Points, in no order, along strands that fork, close into loops and pass close to each other.
Two points are linked if the straight distance between their rows is under 118. Some points are linked to none.
tiz: [ 10  89  -7  17 -47 -18  -9  27  25 -36 -22  -3  43 -14   7  69  42  -5
  -5  49  51  39  -5 -17  11  27]
sarar: [ 18  -5  42  31 -15   1  -2   1  -8   2  29 -22 -54  17 -56  10  27   5
  23 -11 -35 -43  45 -17 -43   5]
vufer: [-12   4  39  16   2   1 -22  28  29  33  29  13 -33 -10 -54  -8  30   8
  34 -11 -24 -31   8   4 -11  -1]
Vosar: [ -4  36  10 -17  24  10  -9  12   1  46  21  38  18 -20  23   1  28  55
  14  -3 -14  -4   0   6 -21  30]
bukiz: [ 38  22  -7  31 -42  -4  -9  32  27 -24  67 -20  29  37   7  -2  53 -22
 -28  30  35   9 -29 -10  15  34]
pag: [ 32  -5  43 -12  44 -14  -5   1 -14  15 -28  15  17  -4  -2  32  27  24
  33 -27 -13  46 -10  -8 -10  10]
zed: [  4 -27 -24 -50  51  28  35   8 -14  25   9  11  53 -13  19 -29 -28   7
  -6 -35 -43  -4 -30 -29  11  13]
zut: [ 33 -58  19  53  15  -1 -56 -39 -37 -13  13   8 -44  56  41 -31 -43 -18
 -17 -38  14  -3  12  13 -27 -37]
Netuv: [ 27  35 -34  24 -11 -11 -11   7  34 -71   7 -29  22  -5   1  60  39 -23
 -10  30  59  61  18 -22  -7  37]
sekez: [ -5  54  -4 -29   4  18  41  46 -32  57   1 -14   8 -62  25 -22  35 -18
  39  -9 -44  18  25 -28 -11 -22]
nosi: [ 37   2  34  -6  -6  -7  26   8 -40  67  -4 -52 -47 -10 -19 -30  19 -39
  27 -34 -34   7 -26 -18 -13 -14]
bar: [ 16 -36   8  -6  -9  13  25  -4  28  43 -32 -31  -2 -20 -33 -48 -59 -36
   7 -31 -12 -34 -14  -4  19  -6]
zupoz: [ 29  30 -11  30  12 -70 -35  13  -4 -13 -54   7   3 -27  40  59 -11 -15
  -4 -10  23  54  -3   3   2  25]
bimil: [ -26   -3  -16  -28   22   58   10   13   36   11   -1   42    1    7
  -29 -101  -66  -26  -15    9   -2  -47  -18   -7   46   36]
molo: [ 32  -8  42 -16  29   7 -10  18 -50  34 -30  -2 -50  14 -16 -47 -29 -43
   6 -26 -56 -60 -26 -44 -16  -2]
nit: [ 14  20  -1  39 -54   0  12   3   5 -37  13 -66 -80  29  -2 -17  24 -42
 -21  46 -10 -35  18 -14 -27   3]
fupus: [ 19  -6 -22 -18   7 -13  31 -22 -20  11 -26 -17  34 -22  52  10 -11  40
 -16   4  13  22   6  36  -6  20]
Nam: [-11 -58 -16  27  26  -4 -24 -68  34 -33  20  -7  57  15 -17  38 -47  12
 -30 -41  37   4  -4 -12  36  13]
ganet: [  5  39 -50  18 -19  10  24   2 -22  30  34 -54  31  25  -8  40  26  34
  23  -9  11  -3  -4  14   9  53]
tenil: [-17 -16 -36 -51  54  13  -2 -13 -19  36  16  34  21 -70  22 -14 -11  17
  -4 -36 -26   0 -10 -12   7  10]
rak: [ 25 -19   8   7 -29   8  62 -23 -55 -12 -58 -46 -25  47 -42  -4  18  -1
  16   9 -22 -34  30 -16 -65 -37]
busob: [ 41   2  18  14   2   9  21  14 -42   6  31 -49 -12   2  33  36  19  16
  23 -27 -37  33  79   2 -29  -2]
pema: [ -6  17 -34 -17  15  16   9  50  -4  34  36   8  -5 -19  23 -61   8 -31
  -5 -14 -11  -3 -38 -11  14   7]
sosob: [-19  -8 -13   7 -35   7  23  -5 -15 -10  -9 -65 -51  28  -8 -23   3 -12
 -24  23 -27 -31  -9  -2 -13 -24]
tutud: [ -9 -26  25  -9   9 -26  -9 -36  16  19 -26 -11 -36 -70   4 -14 -11 -29
   8  -3   7  37   1  17  21  -2]
Pasu: [ -3  75 -35 -38 -12  -9  24  32  21  69   0  25  35 -82 -17  -1  13 -18
  21  12  -3   2 -18 -20  25  60]
tik: [  9 -10 -13  -8  25  -6 -22  28  -3 -14  47  38  47  48  49 -11   5  -7
 -21   1   3  20 -57  -1  18   8]
Dif: [-27  -2 -22 -12 -12   6 -11  25   1 -27  49  21  -9  23  -4   0 -48 -22
 -21   1 -66 -97  -1  -6   8   1]
boro: [-14 -17 -19 -33 -47  -7  57 -38  -1   7  -8 -45  17 -30   3 -32  42  24
 -32  51   3  10 -12   2 -32  -9]
mez: [ -1   5   6  -4  44  16   3  13   4  36  20 -16 -28  18   8  -3 -16  -7
  23 -34 -68   6  24   5  -5  27]
dav: [-17 -21 -10  28  -2  22 -21  10  21 -13   3  31  25  37 -53  14   3  41
  13 -17  11 -52  -6  19   5 -16]
Vufut: [-32  35 -19  17 -15 -15 -57   6  22  23  64  48 -16  14  32 -10  37   4
 -18  33  49   9 -31  30  -4   9]
Zimir: [  7 -38 -63  23  39  15 -31 -50  -7 -38  47 -28  19  33 -24  38 -26  16
 -28 -16  61   6  -3 -11   8  49]
Lop: [ 12  29  12 -11 -32 -14  49  19 -14  72 -13 -26 -11 -41 -20 -20  24 -29
  44 -25 -31   2  24  -8 -20 -27]
gegon: [ -8 -23  19 -34  42  47  24   6  32  -4 -14  48  12  -1  19 -51 -66 -15
  10   2 -50  19  44   2  14 -14]
tekal: [-26  26   4  31  -8  -1 -16  51  20 -32   5  -1  10  58 -28  30  44 -35
  23   7  13  14 -21  -7  34 -34]
fotir: [ 18  -7   4  19 -19   3 -13   2  28 -11  71 -37 -21  41  -2 -23  33  -1
 -39  36   2   9 -21 -15  -6  54]
kav: [-28 -10 -44 -15 -25   3  61 -34  -1   1 -44 -39  31 -12 -24 -16  11  16
   2  28   9 -22   3  24   1 -21]
Paman: [ 36  11 -33  40 -33  -3  -4 -26  -1  -5  42 -28 -13 -47   4  34  33  44
 -13   2  46   0  37   6 -39  33]
vol: [ 36  24  29  26 -26   9  11  49   1  -8 -47 -13 -26  60  26 -34  11 -22
  -3  33  -4 -43  -1  16 -16 -30]
moto: [ 18  30 -19  36  19 -29 -24   3  15 -12 -62 -16  12  11  -6  52 -12  -4
  -6  15  56  43 -13  17  30  70]
Vubip: [ 11   3 -11 -24 -17 -10  51 -10  27  -6 -37  -8  76  17 -54  20  18   1
   7  20  11   8 -42 -16  15   9]
Ker: [-16  34  -7  -6  19  -7 -13   7  41  -8 -40  43  34   1 -16  69 -20  21
  21  -9   0  40  11  26  21  27]
giton: [-11 -28   8  17  21  14 -42  12   0  19  -8  44  40 -11  10 -24 -54  -7
  11 -66  30 -29 -25  -9  27 -63]
Vuge: [-13   9 -40  -3 -29  -4  -5 -11  -4  15  76 -33 -18   5   8   2  33  20
 -46  35  21  15 -48  10  11  48]
noz: [ 34 -15  -3  -8   8  -4  22  37  11 -33  32   7  64  30  33  29  14  -4
 -17 -11 -22  25 -16 -11  15 -16]
Kamo: [ 14  39  -8  22 -66  -5 -11 -28 -19  17  28 -29  -9 -78  22  37  62  41
 -13  44  47   7  30 -20 -41  29]
zot: [-13 -13  11 -13   1  24  18  -2  -1  25 -52 -22   6  17 -21 -55 -67 -42
 -14 -13 -16 -77 -33 -42  19 -27]
vubi: [ -1 -14   3   4  31  39 -12  31  32   1  18  51  -6   9 -14 -72 -73 -48
 -19 -19 -14 -42 -10 -34  41   2]
lutog: [  2 -33  31   6  20   6 -25  20  26 -13  10  21   6  25  12 -35 -38 -44
 -16 -13 -22 -11 -37 -19  22 -18]
banuz: [ 53  11  51  44   4  15   2  54  23 -17 -34   3 -16  76  12 -18  -8 -25
  23   7   4   8   8  14  -4 -23]
fop: [ -2  24 -39 -25  35  30  32  35  11  29  -5  70  29 -55  30 -36 -29   0
  37 -20 -10   7  34  19  20   1]
Kopob: [ 15  -2  25  15  -4  10   0  57  29 -22 -11  24  25  32 -30  22 -27 -46
  28 -43 -34 -12  -9 -12  35 -65]
sikon: [  4  28 -73  19 -17  17  37  -5 -33 -18  28 -67   1  22 -10  46  38  27
   1 -13 -11  -5  24  -4 -30  11]
fezon: [-37   3 -50 -16  24 -17 -28 -21 -26 -10  48  25  49  64  32   5 -17  11
 -18  11  42  18 -51  26  30  41]
Bogo: [-34  63   1  -5 -21  11  -6  52  18   6  27  20  39  47  -8  17  55   5
  25  31  20  -2 -25  11  27   2]
mabok: [-28   6 -40 -35 -33 -30   4  -7   7  18  26  -8  21 -59 -39   4  24 -10
 -21  26  33 -17 -67   2  32  42]
Savef: [  1 -61 -44  11 -24   6   8 -18 -35 -58  39 -17   9  21  34  -7 -21  29
 -55  -2 -19 -45  16  -3 -13 -36]
kasu: [ 16 -33  26  47  28   7 -53 -31 -26 -20  10   5 -56  45  11 -16   2   5
  -2 -14  49  35  13  19 -26 -26]
Lum: [-30 -30   0 -23   4  35  -5 -15 -10  -5  -9  31 -29  27  13 -63 -58  25
 -42  27 -16 -78  -5   8 -20 -21]
mesak: [ 17  19  32 -16  -8  42  18  76  54 -24 -20  47  16  47 -19   3 -35 -40
  25  -1 -46 -10  10   1  22 -31]
fugiz: [-28  47  -1   0   4 -10 -42 -18   4  51 -23  48 -48 -60  39  -8  -1  24
   9  26  29  24  13  48 -27  27]
rad: [   6   -6    4   20  -39   -5   16   -1  -14    7  -36  -38  -15   15
  -46  -14  -39  -56    1  -25  -16 -100  -33  -31    3  -44]
lita: [  9  22  19  10 -33 -11   1  18  20 -30 -42  32  22 -26  27  16  45  -8
  10  27  49  26 -11  24   4 -53]
Fadil: [ 13 -25  21   6   9  15   6  -2  48 -17 -10  54  27   0  -3  18 -38  20
  19 -29  -5  14  40  43   9 -26]
zamuz: [-31   5 -34  10  -9  11  12  11  22 -12 -29  24  28   4   3  19  -8  28
  31   3  19  -7  44  57  19 -35]
bubi: [  1 -16 -32  17  -1 -15  -5 -29  -2 -19  19   1  -1 -44   8  51  13  41
  -1  -5  10  11  57  20 -27  13]
luti: [-57 -20   8 -30  30  24 -19  22  -5 -20   3  53 -30 -17  -7 -33 -17 -32
  17 -22 -50 -20  28 -31   0 -65]
ler: [ 50 -19  46   6 -25 -23  44 -21   6 -28 -11 -25 -20  23 -26   7 -52 -38
   0  24 -67 -53  58  -8 -22   5]
zutun: [ 60 -21  79  28  20  -6 -23  14   9 -40  -7  22 -33  64  13  -4 -30 -30
  -4  -8 -22   8  25 -10 -11 -23]
Zopo: [-19  69 -28 -35   9 -13  -7  27  -4  34 -20  48  43 -44   9  27   6  40
  14   9   2   0 -22   8   5  59]
Lebeg: [ 24 -24  22  -9 -19  -4  61 -27 -46 -13 -44 -49  12  -3 -16  -8  33  22
  24 -11  -8  11  36  -2 -42 -42]
fep: [ 23 -19  12  17 -15 -15   4 -28  11 -54  11 -58 -22 -23  -9   3  37 -34
 -26  31  34  60   4 -33 -24  10]
vez: [ -8 -50  48 -14  24  23 -19 -29   3 -28 -18  59 -16  35  19 -47 -79  -5
 -27  -2 -40 -45  25  -5 -17 -40]
vidu: [-32  94  -8  -9 -56 -10 -13  38  15  10  -7  19  49 -17   5  39  51   7
  21  67  38  15 -15  -8  23  23]
makov: [  8 -31   1 -25  35 -16  22 -38 -14 -31   2 -31  19  -4 -10  52  28  21
 -20  -4 -19  58 -14 -41 -17  20]
tasis: [ -1  -5   8   1   5  11 -20  34   7  -1  37  51 -50 -30 -25 -30 -51 -45
  -3 -10 -61 -93  21 -14   6   7]
Buto: [-59  11 -24 -33  26  50  -3  18   7  18  19  32   8  36 -59 -62 -51 -14
   4   8  -7 -70 -43 -17  44  37]
vimot: [ -6  31 -19 -29  -3  -2  21  31  35  48  27 -12  22 -28 -17 -28  26 -37
  18  12 -16  12 -26 -13  32  34]
gugu: [ 29 -14  29  35 -10   9 -24 -12 -29  15  -2 -10 -55  21  14 -25  34  37
   1  -8  29  -8   8  23 -31 -14]
Gevo: [-22  20 -27 -10   8  19  29  26  20  38  -9  -8  34  41 -45 -10 -16   4
  49  -6 -15 -24   7  24  30  22]
fas: [-20  80 -29  14 -13   8  -9   3 -17  46  13 -29  17  -1  -2  62  51  45
  20  24  18   7   5  -2  -3  61]
lag: [  5 -26 -54  19   2 -57 -34 -43   1 -35 -14   6  18 -48  24  69 -46  16
 -32 -26  39  31   7  -2  10  26]
Lefi: [  7 -47  22  38  -7  19 -22 -31  11 -35 -20   6 -21  37  35 -26 -88 -16
 -49 -17  -5 -63  11  13   9 -28]
duz: [ -3  30  25   9 -20  -3   6 -10 -18 -19 -61  -3 -11 -17  30  20  67  19
  16  33  45  45  30   7 -27 -38]
zipu: [-26 -11 -37  20  -2 -19 -54 -42  -7  14  41  31 -53 -19  38   5  22  15
 -15  12  36  29 -22  36 -23   2]
dedek: [ 37 -20  40  21 -30 -28 -13  18 -14 -16  -7 -27 -27  -7 -27  -1 -33 -67
  -5 -21 -38 -77 -17 -36  -3 -37]
kodus: [  7 -39  -5  42  17 -24 -58 -62   2 -18  20  24 -38  -5  25   8   4  15
  -3 -16  46  37  12  30 -34   2]
bef: [  9   3  -6  25  39   6 -32 -22  39 -39 -24  42  21  44 -39  65   0  27
  10  -5  44  39  -3  -7   7  28]
neket: [ 21   6  40  14   2   9 -14  42  29  39  41  23 -54 -19 -41 -37 -10 -23
  17 -18 -51 -53  17  -9 -12  35]
zona: [-37  21 -31 -16 -11  -9  22   3 -20  -3 -49  24  33 -41  20  36  21  41
  27  10  18  -4  21  40  -1 -49]
lipur: [ -4  40  11 -10  17  45  16  50  31  13 -35  40  25  38   8 -13   0   5
  31   8 -20  27  11  17   3 -18]
giso: [-47  63 -41 -15 -16 -12  14 -13   0  64 -41 -39  13 -23 -36  41  24  25
  28  27  15   0  -7  22  11  55]
miba: [  8 -17  42 -26  17  37  25  11  38   8 -34  42  -8   9 -32 -52 -40   2
  13   6 -45 -30  32   1  -6  -3]
zus: [ 42  17  48  22  10 -29  -6   5 -16  17  11 -34 -13 -34  41  27   9 -10
  30 -18   0  61  57  21  -5  23]
raza: [  0 -30 -28 -11   8   4  -3  -8 -37  33  12 -33 -26   4  43 -16  -8  -3
 -33 -26  11  11 -76  -1  17 -12]
sen: [ 16  -7  60  -9   2 -19 -28   1  12 -20 -49  65  11 -37  12 -14  21  -4
  -1   8  50  40 -35  13 -10 -35]
lala: [ 72  -7 -20   8  -1   2  33 -27 -20 -40   3 -14  48 -19 -51  57  49  32
  17 -20  31  10  28 -36 -54  -4]
kili: [-17   1  -6 -23  15 -46 -11 -27 -21 -22 -28  -3   8 -28   0  49  39  32
 -22  15   5  39 -38 -35 -25  30]
dak: [-20  32  15  -3 -46 -17 -14 -24  13  29  11 -11  -6 -54 -32  22  86  43
   1  35  28  -9  -8 -29 -42  31]
rozo: [-39   1  -4 -34  12 -30 -19  -2   2 -14  -9  30  12 -54  11  36  27   7
 -10   6 -12  33  -9 -13  -6  -7]
det: [ 21  49   3  33   9  -9   0  22  42  17 -37  -6  27  -2  -5  44   4  13
  33   5  14  37  22  30  11  45]
digab: [ 11 -17  26   0  17  23  22   7  30 -18  -6  17   2  37  32  -5 -40   9
  18 -10 -49  30  69  36   1 -15]
teze: [ -6  38 -16  30  -6  28  22   1  16  10  -5 -46 -16  52   1 -17  33  39
  10  50  21   8  16  22  -5  41]
Tuvi: [ 21 -79  50  12  16 -20 -35 -55 -13 -37   7  19   3 -21 -31  16  -5  10
   7 -38  16  12  21  -2 -17 -26]
naba: [-60  -8 -60 -17  16  16  -7 -15 -16 -13  42 -16  12  37  44   5 -10  17
 -16  16   2  20  -9  29  25  10]
rer: [ 35 -42  50   5 -28 -20  13 -36  10 -47  21 -20 -45   2  -6 -16 -24 -29
 -46  38 -43 -21  49 -11 -25  18]
bosa: [ 27 -60  49  -5   2   6   5 -30  20 -35  -5  34  44  -4 -31  23 -10  34
   8 -22 -18   5  36   0 -12 -23]
Dokuv: [ 15 -28 -19   5  -1  17   3 -17  -5  31  22 -44 -11  53 -26  -8 -23  19
 -28   4 -10 -31 -54  -7   9  48]
Zos: [-19  -9   0  -1  63  14 -21  23   5  16  17  23   9  53  14   8 -24   6
  18 -32 -35  19   2  -4   5   7]
rekaz: [-32 -18 -32 -40 -12  13  34  -4  19 -12  -7   6  74 -12 -12 -18 -31 -10
  -6   4   3 -21 -22  10  63 -24]
Pef: [ -1 -25  19 -48 -17 -14  49 -26 -27  11 -20 -23   6 -60   7 -26  26  30
  -6   7 -14  12  14  19 -33 -32]
sona: [ 41   2   2  30 -31   1 -12   5 -27  52  43 -14 -24 -28  18  12  37  41
  19 -19  27 -11  -5  25 -29  13]
suz: [-22 -23  15 -34  37   3  20 -26  11   4  -2 -22  -1  24   2 -11  13  14
 -17   5 -41  40 -21 -29   0   7]
vik: [  18    0   26  -18  -18  -49    4  -21    0   37  -24  -37  -39 -101
   -4  -10   23  -33   -9    5   18   46  -36   -1    6    8]
Kavit: [-41  21 -20 -44  61  29  -1   8 -17  24 -24  83   2 -66  12 -25 -12  15
  26  -9  -4  13  16  -5   6  -6]
Vimi: [-34  11 -54   5 -30  13  48  -4 -12 -28 -47 -30  29  29  -6 -10 -13  12
  19  29  48 -10  12  44  38 -27]
Zitim: [-76  -6 -13  -6  12  24 -31  16  13 -17  21  17 -30  21 -15 -24 -44 -41
  -7  -7 -50 -55  -5 -17  31 -46]
fid: [-21 -19 -36   4  10 -32 -42 -41   7 -37 -11  21  66   2  14  64 -59  -6
 -27 -32  50  28 -37 -15  55  22]
datad: [  2 -21  30  32 -39 -33 -16  20  20 -28  24 -22 -43   3 -39   1   8 -68
  -5  -2 -45 -40   0 -28  -5 -24]
Rima: [ 30 -21  54 -20   5   2  28 -13  20   5 -23  14  -6  22 -40   0 -70 -22
   2   4 -74 -70  35 -21  -8   5]
Befa: [-41  34  24 -16  -2  10  -1  33  48  27  36  23 -10 -18 -32 -10  41  -7
  33  11 -58  -6  50 -22 -14  -3]
taz: [ 11   2  15 -11  84  17 -30  15  -5  31  18  80   8  12  26 -32 -16  -2
  19 -37 -20  43   0  -9   3  11]
nudar: [-47 -18  11  -5  51  -7 -35  -4 -30  -2 -47  -3  -3  -4  26   8   1 -23
  19 -40  19  40 -39 -28  21 -62]
sak: [-19  57 -46  -1 -15 -49 -45  16 -47  16 -17 -22 -12  -9  28  47  14  13
 -25  -2  42  22 -73  14  20  48]
vefa: [-20  28 -50 -21 -27 -21  38   7  18 -20   9   3  83 -19   1  66  17  10
  13   5 -11  14  20   8  25  -7]
suf: [-28 -17  14  28  11   1 -31  11   9 -28 -55  15   6  -7   6  13   6 -33
  32 -24  34  19 -30  -2  34 -78]
gibag: [ -7  13  45  -6 -16  -8 -17  -1   4  41  10  10 -43 -61  -2 -30  66  23
   0  27  20  -1 -13   2 -34   2]
mudog: [-13  -5 -37  12   4   6 -15 -28  22 -56  27 -23   9  30 -53  33  11   2
 -22  30  72  21 -19   4  23  45]
kotu: [-66 -26 -14 -19  21  26   3 -36  25 -12 -23  -1  42  11  12 -22 -60 -18
 -14 -13  25   1 -15  -5  78 -31]
fuli: [ -5 -20 -14   9  38 -18 -45 -10   4  35 -13  47  23 -47  21   5 -49  10
  15 -51  29  -3 -19  20  16  -9]
gipo: [ -2  24  29 -10   9 -55 -33 -39  10 -23 -37  38  -9 -52  13  51 -15  28
 -18  17   3  65  38   3 -28  47]
Rolam: [ 24  45  38  37 -29  -7 -16  33  44  14  25   6  14   8  40 -11  58 -15
  -3  50  41  28 -17   4   2  18]
kan: [  5 -20  29   3   0 -31 -10 -49   3 -18  -2 -35 -40 -54  30   8  32 -22
 -21  22  19  72  32  10  -8  10]
tevi: [-53 -15  -9 -23   5  -2   8  16  11 -26  22  24   7 -29   1  11  20  -6
   7  -3 -33   9  18 -12   2 -51]
lutal: [ 33  24  47   9 -32  10  18  43  -6 -48 -28  17 -26  43  40  -8  -2 -45
 -12  44 -37 -30  16 -11 -27 -55]
ser: [ 73 -13  63  -6 -26  -9  20 -21 -44 -44  14 -26 -44  31 -13 -15  19   1
 -35  34 -30 -25  57 -21 -52   5]
sim: [ 18 -74  67  10  -9   0 -19 -50 -14 -66 -11  12 -16  13 -28 -22  -5  13
 -42  -8  10 -17  27 -19 -30 -46]
vemo: [ 11   8  29 -27  -1   3   9  33 -52  34   5 -15 -66 -19 -25 -49  12 -43
  23 -31 -61 -35 -20 -40 -16 -25]
nifu: [-27 -38  34 -10  21  19  11 -18 -14 -19 -28  -6 -21  34 -17 -17   2  23
   1   7 -32  16  11 -13 -22 -33]
nav: [ 45 -36  -8  26 -18  -5  36 -24  23 -44 -23 -35  29 -18 -62  35   4   1
  20 -20  34   1  43  -1 -23  -7]
kur: [ 20   0  -1  13 -21  18  13  -7 -35  31  -1 -46 -69  39  16 -27   8  20
 -12  -3 -19 -18  -9  11 -33  -5]
fab: [-25  52 -33 -26  31 -17 -33  32 -22  36  11  13  17   5   5  21  21  -6
   0  -4  42   3 -79   5  39  44]
mimam: [  9  18   3   3 -23   1  21  54  20   8 -23  17  43 -12 -32  16  12 -29
  46 -32 -10 -11  -5  14  21 -68]
famub: [  4   5  -9  24 -28 -20  24  -2  44 -39  -8 -44   3 -17 -14  31  37 -37
  -4  34  37  48  22  -5  17   5]
vig: [ 10 -36 -21  -8 -20  17  34   1   2 -41  -2  -4  24  51 -15 -22 -15  20
 -43  18 -12 -58 -11   3 -20 -17]
Naruf: [  7 -33  45  12  13  -4 -21  27  14 -25  -1   4   7   1   6 -13 -32 -68
   9 -53 -21   5  -9 -39  37 -66]
nazaf: [-13  12 -53 -17 -18  -7  39 -15 -18 -39 -37 -26  74  17 -10  25 -27  19
   4  13  71  11 -14  29  57  16]
Zupu: [ 43 -59  34  58   7   9 -28 -36  -3 -27 -20 -26 -47  54  21 -26 -67 -19
 -23 -15  15 -24  27   7  -8  -5]
Fup: [-34  -1  43 -24  36  10  -5  22 -31  -7 -27   5 -45  24   8 -23   8 -19
  16 -14 -49  12  17 -10 -14 -51]
neri: [ 37  23  42 -21  44  11  11  33  15  14 -32  55  51  10  14  20   4  18
  28 -11   1  37 -30 -11   5   2]
gane: [-37 -30   2 -14  -3  38   7 -23  23 -41 -29  12   3  62 -12 -37 -55  18
 -38  44 -11 -57  11   5  14 -14]
gefom: [-39  43  -7   9  -8 -27 -28 -15 -27  10 -66   2 -39 -46  37  20  22  28
   6  25  37  28  16  23 -20  -9]
dibo: [ 19 -15   9  -2 -54 -36  26 -10   4  22   5 -37 -18 -55 -19 -18  47 -35
  -8   4  25  -2 -41 -11   0  -7]
tor: [  9 -66 -40   2  11  18   1 -43 -23 -76  30 -29  -3  20   4   7  -5  27
 -45 -13  16   5  28 -40 -34 -13]
reved: [ -4  16 -48   9  -9 -16 -22 -14 -31  29  39 -37 -41  10  34  31  23  17
 -33  10  40  44 -73   8  13  65]
mudo: [-34  48 -11 -31  -9 -10  20  20 -23  31 -26  16  15 -73  33  14  39  26
  33   9 -16   5  40   8 -18 -31]
Rases: [-16 -19 -40 -64  14   4  58   0   6  -1  17  -6  82 -16   7  -5 -28  16
 -17 -15 -38  -9 -17 -12  34  -5]
mik: [-42  10 -10  35  16  -7 -48   6   5  -6  -6   6 -15  23 -17  24  28 -13
  22 -11  22  15 -16  13  15 -24]
res: [ 20  -5 -45  25   0  21  14   5 -19  12  37 -54   2  75 -20  14 -10  36
   3 -16  20 -22 -17  17  15  54]
Kuzi: [-38 -16 -69 -28   4  19  39 -22 -28  26   8 -46   9 -15  39  -2  -6  29
 -18   0 -21  22  -7  31  16  17]
gog: [  1  11   1   8 -31 -57 -14 -29  22 -28 -24  21  -4 -87   4  51 -12  36
 -18   9  21  20  67  20 -30  48]
fifo: [-23  23  28 -32 -46  11  21  -8  -8  64  41 -23 -49 -38 -25 -35  35  -1
  16  17 -68 -35  36 -25 -46  -2]
Komeb: [  0  44 -41 -27 -34 -12  39  20  16 -13  -9  14  85   0  -5  44 -20   7
  18  28  29   6   7  47  53  41]
zepib: [ 25  20  35 -20   8  17  -7  33 -30  47  41  39  -9 -23  28 -45  25  27
  10 -15 -32 -13   8  -1 -33 -13]
fone: [ 20 -19 -34   7  27  13  26   7 -48 -22  22 -45   9  45  12  40  16  33
  -1 -34 -33  12  27 -10 -26   1]
zolu: [  6 -48 -25  40  13   8 -35 -39 -28   2  28 -10 -28  43  68 -30 -61 -16
 -20 -41  22   7 -21  14   8 -32]
vasov: [  2 -13  25   1 -44  -2  29 -31   9  26  16 -24 -36 -11 -36 -18  23  25
   8  19 -40 -29  56  13 -46   3]
Fakos: [-11  -3  30  -8 -48  -4  25  10 -13 -42 -37 -24 -56  14   1 -32   0 -54
 -10  41 -41 -50  15 -20  -6 -62]
finin: [-13 -26 -22 -16 -30 -30   3 -19  12 -11  -2 -11   7 -66  -3  -5  17 -16
 -36  17  46  -9 -43  17  27  -7]
fiza: [-52   4 -15 -33  15  25   8  -1   2  31   5 -24  32  58 -52 -29 -49  -5
  13  -1  -4 -41 -35   7  58  29]
bapag: [ 26 -24 -19 -11 -22   6  38 -30 -41  42  14 -71 -40   0  12 -22  23  32
 -38  -3  -9  15 -57 -13  -9   9]
Pir: [ 32 -17  42  22  45   4 -23  -2  11 -33  -7  21   8  36 -28  43  39  22
  17 -12  16  47   3 -14 -19  15]
sov: [ 12  -9  39 -15  77   2 -46  -5 -21  53   1  60 -21  -3  20 -38  -7  25
  14 -31  17  32 -22  19 -27  22]
lalir: [-17  -2 -29  11 -27  -4  10   6  18 -56  24 -23  23  41 -53  22  32  -8
  -4  17  30 -18 -15 -18  14 -10]
ribe: [ -4  55  38  27 -35  11 -26  31   4  30  20   5 -18   4  21 -22  82  13
  15  41  27   3 -12 -16 -20 -11]
Tivuz: [  0 -11 -22  -6  26 -12 -15 -19   5  21 -13  16  21 -16  27   5 -28  25
 -24  -5  31  16 -45  34  19  38]
mir: [  7   0  -3   5  -1  10  -4  45  -7  31  26  22 -12  -6  51 -50  -7  -6
  -4  -6  -3 -10  -5  29  -8 -22]
mebu: [ 23 -42  39   2 -28  -1   7 -36 -34 -51  15  -5 -31  18 -42 -13  30  34
 -36  23 -12 -43  16 -26 -56 -22]
Tunuf: [  0  29  23 -24  34  16   9  36  20  33  49  12  -3 -19  -1  -7   4 -10
  30 -26 -87  19  61 -14 -13  26]
pipuf: [-25  51 -41 -37  13  11  26  47  26  20  12  42  37 -28  38  -7 -31 -15
  14  16  -5  29  20  34  45  24]
Tabo: [-36  63   7 -10 -32  28  15  33   1  50  21  -8 -31  -1   1 -34  34   4
  29  36 -73 -43  47 -25 -34  -7]
fazog: [ 10  33 -15  -8   2  13  31  44  32  32 -27  35  66 -16 -47  17  -1   2
  58 -18   4 -15  -1  18  32  -5]
gupur: [ 21 -38 -50  38   6  -7 -39 -26 -49  -3  31 -13 -22  36  54  -5  -3  14
 -37 -21  61  17 -60  12   1 -13]
kulep: [ 34 -20  51 -27  -3   4  19  -2 -46  22 -32  11 -21  -1 -33 -27 -56 -28
  10 -24 -71 -81  15 -27 -21 -15]
Liri: [ 25 -28 -26 -13   6  19  14 -31 -20 -73  21 -10  18  -2 -34  23  41  39
 -22   4  34  16  13 -47 -57 -18]
simak: [ 27  15  19   6  -3 -63  -6  -4 -24  -4 -26 -24  -3 -74  29  65   3  -9
  12 -29  -4  65  43   3   1  19]
Daz: [-50  21 -63 -28 -32 -30  -3 -35 -16  29  24 -29  -8 -54 -18  37  -4  24
 -15  20  26  -2 -38  31  43  51]
totoz: [ 22  26  47 -12  29 -20 -44 -14 -24  64   4  64 -40 -58  38 -28   4  27
   5   1  30  35   4  28 -27  31]
givus: [ 72 -26  62  36  24   6  -4   2  -2 -34 -16 -27 -48  63 -11 -11 -41 -11
  -5  -7  -6  -1  47   0 -24  24]
tokas: [-45  -6 -30   2  60  31 -30 -10  -5  59   5  -6 -20  -6  16 -33 -50 -44
  16 -47  10  23 -35 -11  56  17]
rurib: [-78  -8 -45  -5  21  12 -16 -21 -13 -19  15 -20  24  63  35 -12 -42 -27
  -9  -9  16  22  -8   9  63 -21]
sitib: [-13  15   5   3  30   4 -55   9  29  15  34  90 -13  -9  21 -42   4  -3
  -1  22  32  14 -33  24  -7  -4]
zad: [ 74   2  26   9 -28 -12  39  22 -12  41  -2 -31  11  14   9 -35  36   4
   2  -6   4 -21 -37  -9 -32   6]
fafe: [ 19 -45 -13  34   4  -7   1 -11   4 -13  -5 -46 -12  -6  19   8 -22  -4
  -7 -25  24  23  13  20  15 -13]
pibal: [ 11  -4  -6  53 -32 -14 -23  21  28 -45  36 -31 -48  47 -22  10   0 -52
 -28  26 -16 -37  11 -13   5   8]

How many points has the smallest loop of links through each point below? Write none if it is on no loop.
mir -> 7
digab -> 12
kili -> 8
vemo -> 14
zolu -> 8
Kopob -> 10
vasov -> 6
vik -> none
Fakos -> 12

A piece is two or more points that can be reached from each other along the links. Count, over all rows, the pieces, the separate loops (a circle has one, a figure eight two, a Y none), the forks (points with three links) and the tips (points with one).
pieces -> 7
loops -> 8
forks -> 18
tips -> 16
